Points on a hilly landscape, in no order, each with its height.
From any point a ball rolls to the lowest of the 2 points nearest to it. It stops when none of these is lower. Distance is the straight distance between rows; heights are no part of it.
z_709 h=3.69: [155  47 149 166  60 160 122 161 182 119  87 134 129  93 106  78 149 125
 129 116]
z_307 h=4.38: [ 92  85 138 100 145 100 107 111 125  69  73 125 177 150 126 146 148 119
 158 106]
z_178 h=1.81: [153 108 175 159  92 139 139 104 136 132 113 161 111 173 134 154 108 143
 108 112]
z_700 h=4.78: [123 155 145  78 113  82  95 103 139 160 167 107 117 170  99 147 110 154
  84 122]
z_133 h=1.88: [ 46 125 132  95 114 120  85 130 120 100 143 114 135 106 124 110 110 146
  88 153]
z_751 h=2.07: [115  74 160 150 102 121 123  92 147  98 109 154 132 159 123 146 111 116
 113 132]
z_658 h=2.24: [145 109 112 137 192 189 116 139  89 138 117 224 137  98 175 133 142 139
 157 132]
z_894 h=1.37: [154 165  85 174 113 118 102  82  97 160  70 135 134 126 128 171 159 162
 139 137]
z_504 h=2.52: [168 123 139 194 125 162 175 125 147 162 129 172 104 161 151 131 137 123
  86 157]
z_455 h=4.75: [127  67 141 103 144 119 146 112 107  76  78 110 153 163 155 128 113 119
 159 114]
z_258 h=1.86: [ 88  99 132 109  59 110  96 198 161 132 135  86 123  97 103  73 117 147
 110 141]
z_965 h=4.01: [ 78  89 139 123 162 137 106 109 121  48  79 157 177 121 151 134 148 121
 153 134]
z_823 h=1.29: [154 152 165 126  89 191 132 109 160 132 166 137 112 126 123 136  69  97
 129 147]
z_946 h=4.25: [190  95 164  95  71 148 123 149 146 128 119  79 111 113 123  90  96 119
 164 117]
z_474 h=1.68: [ 88  81 141 171  82 103 138 134 183 106 120 144 127 111  73 140 134  99
 139 130]
z_676 h=2.77: [138  64 163  81  68 129 107 120 119 136 135 100 139  81  82 118 136 136
 180 144]
z_279 h=3.28: [165 113 159  80  90 137 119 111 110 141 131  74 115  73  88 113 150 116
 190 125]
z_406 h=1.65: [137 144 133 116 126 186 143 104 152 130 154 125 115 100 101 144  86  60
 154 161]
z_341 h=1.77: [156 156  74 183 156 142 154 152  67 148  95 165 141 123 154 162 166 159
 163 119]
z_369 h=3.22: [139 106 125 129  81  83 123 137 198 145  83  92 140 137  85  96 153 114
 140 104]
z_553 h=2.97: [ 78 128 117 147 145 124 117 106 152  97 127 128 143 118 107 136 148  89
 108 158]
z_13 h=4.44: [115 133 101 117 138 125  79 116  79 152 161 157 125  96 126 133 139 191
  92 153]
z_116 h=3.39: [ 97 133 122 156 166 142  70  89 121 115  77 211 138  94 154 127 187 133
 143 121]
z_565 h=3.61: [116 161  90 167 175 138 155 121 127 157 184 168  88 119 112 155 135 108
 100 152]
z_664 h=4.06: [ 97 155  80 137 183 146  81 101 127 158 148 195 118  78 108 151 171 125
 118 140]
z_507 h=3.19: [101 168 116 134 167 122  77  83 122 131  73 175 160 106 142 151 200 145
 139 142]
z_858 h=6.17: [110 121 108 106 145 114  90 138 118 111 195 114  99 131 130 119  85 138
  74 143]
z_938 h=1.32: [ 92 102 110 174  90 114 113 142 204 114 136 111 109  92  79 115 130  81
 113 130]
z_515 h=3.86: [172 109 135  68 118 135 151 142  94 124 121  58 135 100 114 115 120 109
 209 123]
z_441 h=2.33: [161 116 123 190 136 171 178 120  93 173 132 182 108 122 144 137 126 140
 108 145]
z_717 h=2.23: [127 117 112 127  66 134  87 194 195 136 132  79 131  74 104  55 147 153
 113 127]
z_243 h=1.95: [131 142 152 127 106 114 203 140  85 134 183 145 139 171 176 123 101 159
 133  76]
z_990 h=2.90: [161 188 123 191 112 127 191 138 135 168 132 121  93 147 169 110 142 137
  93  96]
z_857 h=2.08: [155 145 141 138 119 190 166 137  62 161 170 174 117 115 157 143 111 154
 125 149]
z_144 h=2.12: [126 142 141  87  90 113  92 133 168 144 135  90 138 161 130  89 117 130
  68 143]
z_499 h=2.55: [106 142 130 113 121 103 110 113 151 116 125  92 134 149 109 116 132  97
  88 159]
z_331 h=1.34: [130 179 145 127 151 191 158  87 121 104 136 138 119 116 129 160 110  75
 165 127]
z_626 h=3.40: [126 128 106 157 159 112 150 129 145 119 171 125  95 146 109 161 125  90
 103 144]
z_967 h=1.73: [142 131 157 166 118 118 137  81 127 157 114 156 109 156 129 157 155 147
 101 137]
z_31 h=1.33: [ 82  86 126 105  88 101  99 165 144 119 158 123 139 129 103  98  98 138
  85 158]
z_806 h=2.06: [142 137 119  95 191 219 120 128  94 134 152 198 136  82 177 119 118 118
 154 147]
z_411 h=3.49: [ 44  93 116 141 141 118 129 139 146 107 125 168 170  91  75 160 152  99
 159 141]
z_333 h=1.76: [142 112 150 134 144 148 122 100  90 134 110 190 138 135 148 166 147 175
 149 119]
z_45 h=2.29: [138 117 162  94 174 149 163 141  79 126 115 153 177 189 156 163 142 156
 161 125]
z_426 h=1.58: [162 115 176 142  94 173 139 130 144 130 142 143 102 154 147 135  72 126
 109 130]
z_531 h=2.28: [166 111 112 136 121  96 121 168 203 126 135  72  88  99 102  87 146 113
 125  89]
z_323 h=4.71: [147 155 151  93  99 152 170 144 107 106 165  80 124 133 137 130  73 111
 173 117]
z_398 h=1.35: [129 128 143 100 149 152 157 147  80  90 166 138 146 146 162 150  91 138
 159 113]
z_593 h=0.91: [148 177 106 142 175 132 149 125  89 149 132 101 105 134 161 133 158 116
  91 162]
z_585 h=2.00: [158 130  79 177 156 166 119 144  71 145 100 208 137  94 161 150 126 149
 176 122]
z_72 h=5.80: [ 95 115  96 101 148  83  90 149 141 100 164  88 125  98  85 139 126 112
 136 144]
z_767 h=2.02: [124 118 147 113 169 126 134 107  95 111 102 155 152 177 160 164 168 151
 141 122]
z_361 h=5.52: [ 94  99 114  98 107  73 101 166 137 127 153  71 131  74  66 110 148 121
 140 140]
z_976 h=4.32: [161  71 132  94 111 131 149 155  96 110 143  95 132 113 123 133  89 129
 178 122]
z_226 h=4.55: [176 151 151 104  76 149 151 149 148 121 135  60 103 117 131 112  71  94
 173 108]
z_675 h=1.80: [131 114 112 146  84 110  90 165 207 117 133  74 113  77  89  82 150 109
 116 112]
z_125 h=1.96: [100  49 169 157  53 110 130 136 166 135 103 138 143 112  76 116 148 129
 154 129]
z_754 h=4.61: [128 134 129  94 128  98  82 120  94 158 178 134 105 142 129 144 121 194
  84 126]
z_668 h=5.22: [ 97  94 125  70  94  51  84 154 147 139 160  71 134 112  83 108 113 142
 132 121]
z_979 h=1.69: [122 126 141 130 150 122 189 142  93 108 145 136 128 178 159 147 104 139
 144  90]
z_755 h=3.91: [135 164  73 172 193 136  96 112 105 148 126 182 107  99 119 169 152 146
 142 113]
z_10 h=1.84: [147 195 144 130  85 170 170 106  68 154 173 145 124 118 157 126 113 157
 132 110]
z_421 h=2.30: [106  47 161 122  78 136 118 130 123 115 119 136 160 109  86 138 124 115
 167 152]
z_986 h=2.94: [130 138 132  78 147  76 138 108 140 141  76  88 166 181 112 120 131 103
 138 138]
z_393 h=2.50: [105 142 130  88 155 103 126  97 119 110  82 109 174 171 127 140 169 117
 115 150]
z_696 h=2.40: [165 116 155 137 106 110 187 171 183 153 116 120 147 189 141 115  90 140
 140  65]
z_617 h=5.51: [143 182 111 142 150 105 150  82  95 140  79  97 103 142 177 113 141 140
 116 104]
z_400 h=2.39: [ 49  85 157 150 106 121 118  87 142  70  93 154 134 129 114 134 116 117
 126 130]
z_789 h=6.49: [125 169 108 125 168  81 154 130 135 113 136  76  89 164 148 131 104 107
 111  91]
z_119 h=1.30: [164 177 110 108 143 124 137 123  90 166 135  87 108 132 177  93 127 136
  74 159]
z_300 h=2.76: [181  88 111 168 127 102 164 196 176 121 137  86  91 118 123 111 134 100
 139  91]
z_487 h=6.01: [ 87 129 106 120 133 118  84 130 149 108 195 119 115 108  97 134 103 100
  96 146]
z_763 h=1.70: [155 146 138  73 131 116 121 133 126 162 126  99 120 161 169  76 110 147
  63 139]
z_152 h=2.18: [150 134 155 122  91 123 201 172 137 156 163 130 133 196 160 120  80 141
 127  71]
z_908 h=3.76: [130 148 108 173 192 140 153 129 103 141 167 186 108 128 122 170 159 139
 132 133]
z_338 h=2.73: [169 178 123 184 128 141 166 138 153 182 145 134  93 158 143 134 149 123
  72 138]
z_293 h=3.94: [194  47 160 120  63 153 122 154 158 123  94 106 135 109 127  77 133 137
 149 128]
z_586 h=3.26: [ 24 137 113 129 153 144 119 123 162 117 141 153 152  89  84 138 149  96
 126 158]
z_97 h=2.96: [139 149 136  55 145  71 132 128 151 155  93  77 157 159 117  75  76 112
 118 140]
z_854 h=1.39: [143 181  86 163 190 138 157 135  67 137 109 138 126 123 162 136 185 133
 129 133]
z_870 h=1.36: [114  94 141 123 191 144 116 150 114  86 136 194 161 140 144 155 146 122
 152 136]
z_207 h=4.05: [148 186  60 176 149 140 114 109  92 165 129 144  96  92 120 149 136 148
 123 137]
z_476 h=4.24: [118 167  87 125 163 145  68 101  97 150 141 159 132  77 123 132 163 155
 117 169]
z_659 h=3.11: [149 115 102 163 144  92 171 170 164 116 154  88  97 140 119 138 109  94
 127 116]
z_117 h=4.22: [150 168  48 159 143 152  79 122  79 145 125 122 110  80 132 121 102 169
 119 149]
z_285 h=6.33: [130 155 109 107 143  91 112 134 137 114 180  82  83 144 139 123  88 115
  93 115]
z_818 h=2.62: [149 138 153 132 115  96 164 126 175 148  98 105 132 198 134 116 106 117
 121  90]
z_607 h=5.31: [150 144 143 125 149  97 189  99 110 121  73 106 107 181 188 100 107 130
 123  94]
z_558 h=1.14: [152 155  86 143  98 126  86  91  97 181  94 126 129 107 126 143 146 159
 107 166]
z_526 h=5.09: [135 108 135 110 153  84 178 125 125 112  73  96 137 175 161 103  96 105
 156  86]
z_817 h=0.84: [123 180 140  92 152 188 137 130  94  89 164 124 143 116 150 141 109 104
 162 121]
z_836 h=1.67: [121 151 133 135 203 118 100 143 127  97 138 185 144 145 132 176 184 130
 150 111]
z_473 h=3.06: [148 158 118 182 122 126 198 132  88 140 136 145 108 145 172 128 137 157
 112  97]
z_927 h=2.34: [ 33 169 136 101 135 141  66 108 126  89 117 139 151 104 119 128 140 142
 111 137]
z_95 h=1.59: [151 193 173 121  86 187 157 107 118 152 169 126 113 140 136 150  90 128
 141 123]
z_942 h=1.72: [130 104 131  98 191 193 126 147 107 104 150 182 168 109 157 138 116 112
 152 168]
z_753 h=1.56: [143 140 121 175 129 125 121  80 103 155 109 164 116 137 125 187 157 167
 136 116]
z_414 h=4.96: [108 118 138  69 119  67  83 135 140 127 167  94 122 153 100 125  84 152
 103 116]
z_250 h=3.65: [ 89 103 130 150 166 150 106  77 109  83  89 178 132 116 150 133 157 133
 116 130]
z_402 h=2.91: [152  85 139 144 105  92 145 142 185 125 109 104 129 169 105 129 115 108
 141 105]
z_11 h=2.48: [ 49 126 112 114 106 128 102 146 124  85 123  91 146  83 115  98 117  99
 111 164]
z_238 h=2.92: [ 89 153 147 115 156 132 105  85 116 110  81 144 170 137 134 150 201 125
 123 157]
z_129 h=2.51: [147 138 142  72 106  93 109 139 191 155 101  75 157 160 122  62  99 125
  93 126]
z_934 h=3.46: [153  83 135 159  68 126 122 162 208 128  78 105 136 123  89  88 173 133
 138  89]

Call two points neighbours if one is among the 2 nearest of the other. Go from one point of each pair to the other, from neighbour to neighbour, staying as low as possible. Name the highest point that can't be avoided.
z_31, z_938 | z_717
z_558, z_823 | z_178
z_870, z_393 | z_97
z_817, z_823 | z_406
z_870, z_144 | z_658

Where does a ball stop that starts at each point below?
z_226 | z_817
z_285 | z_755
z_607 | z_393
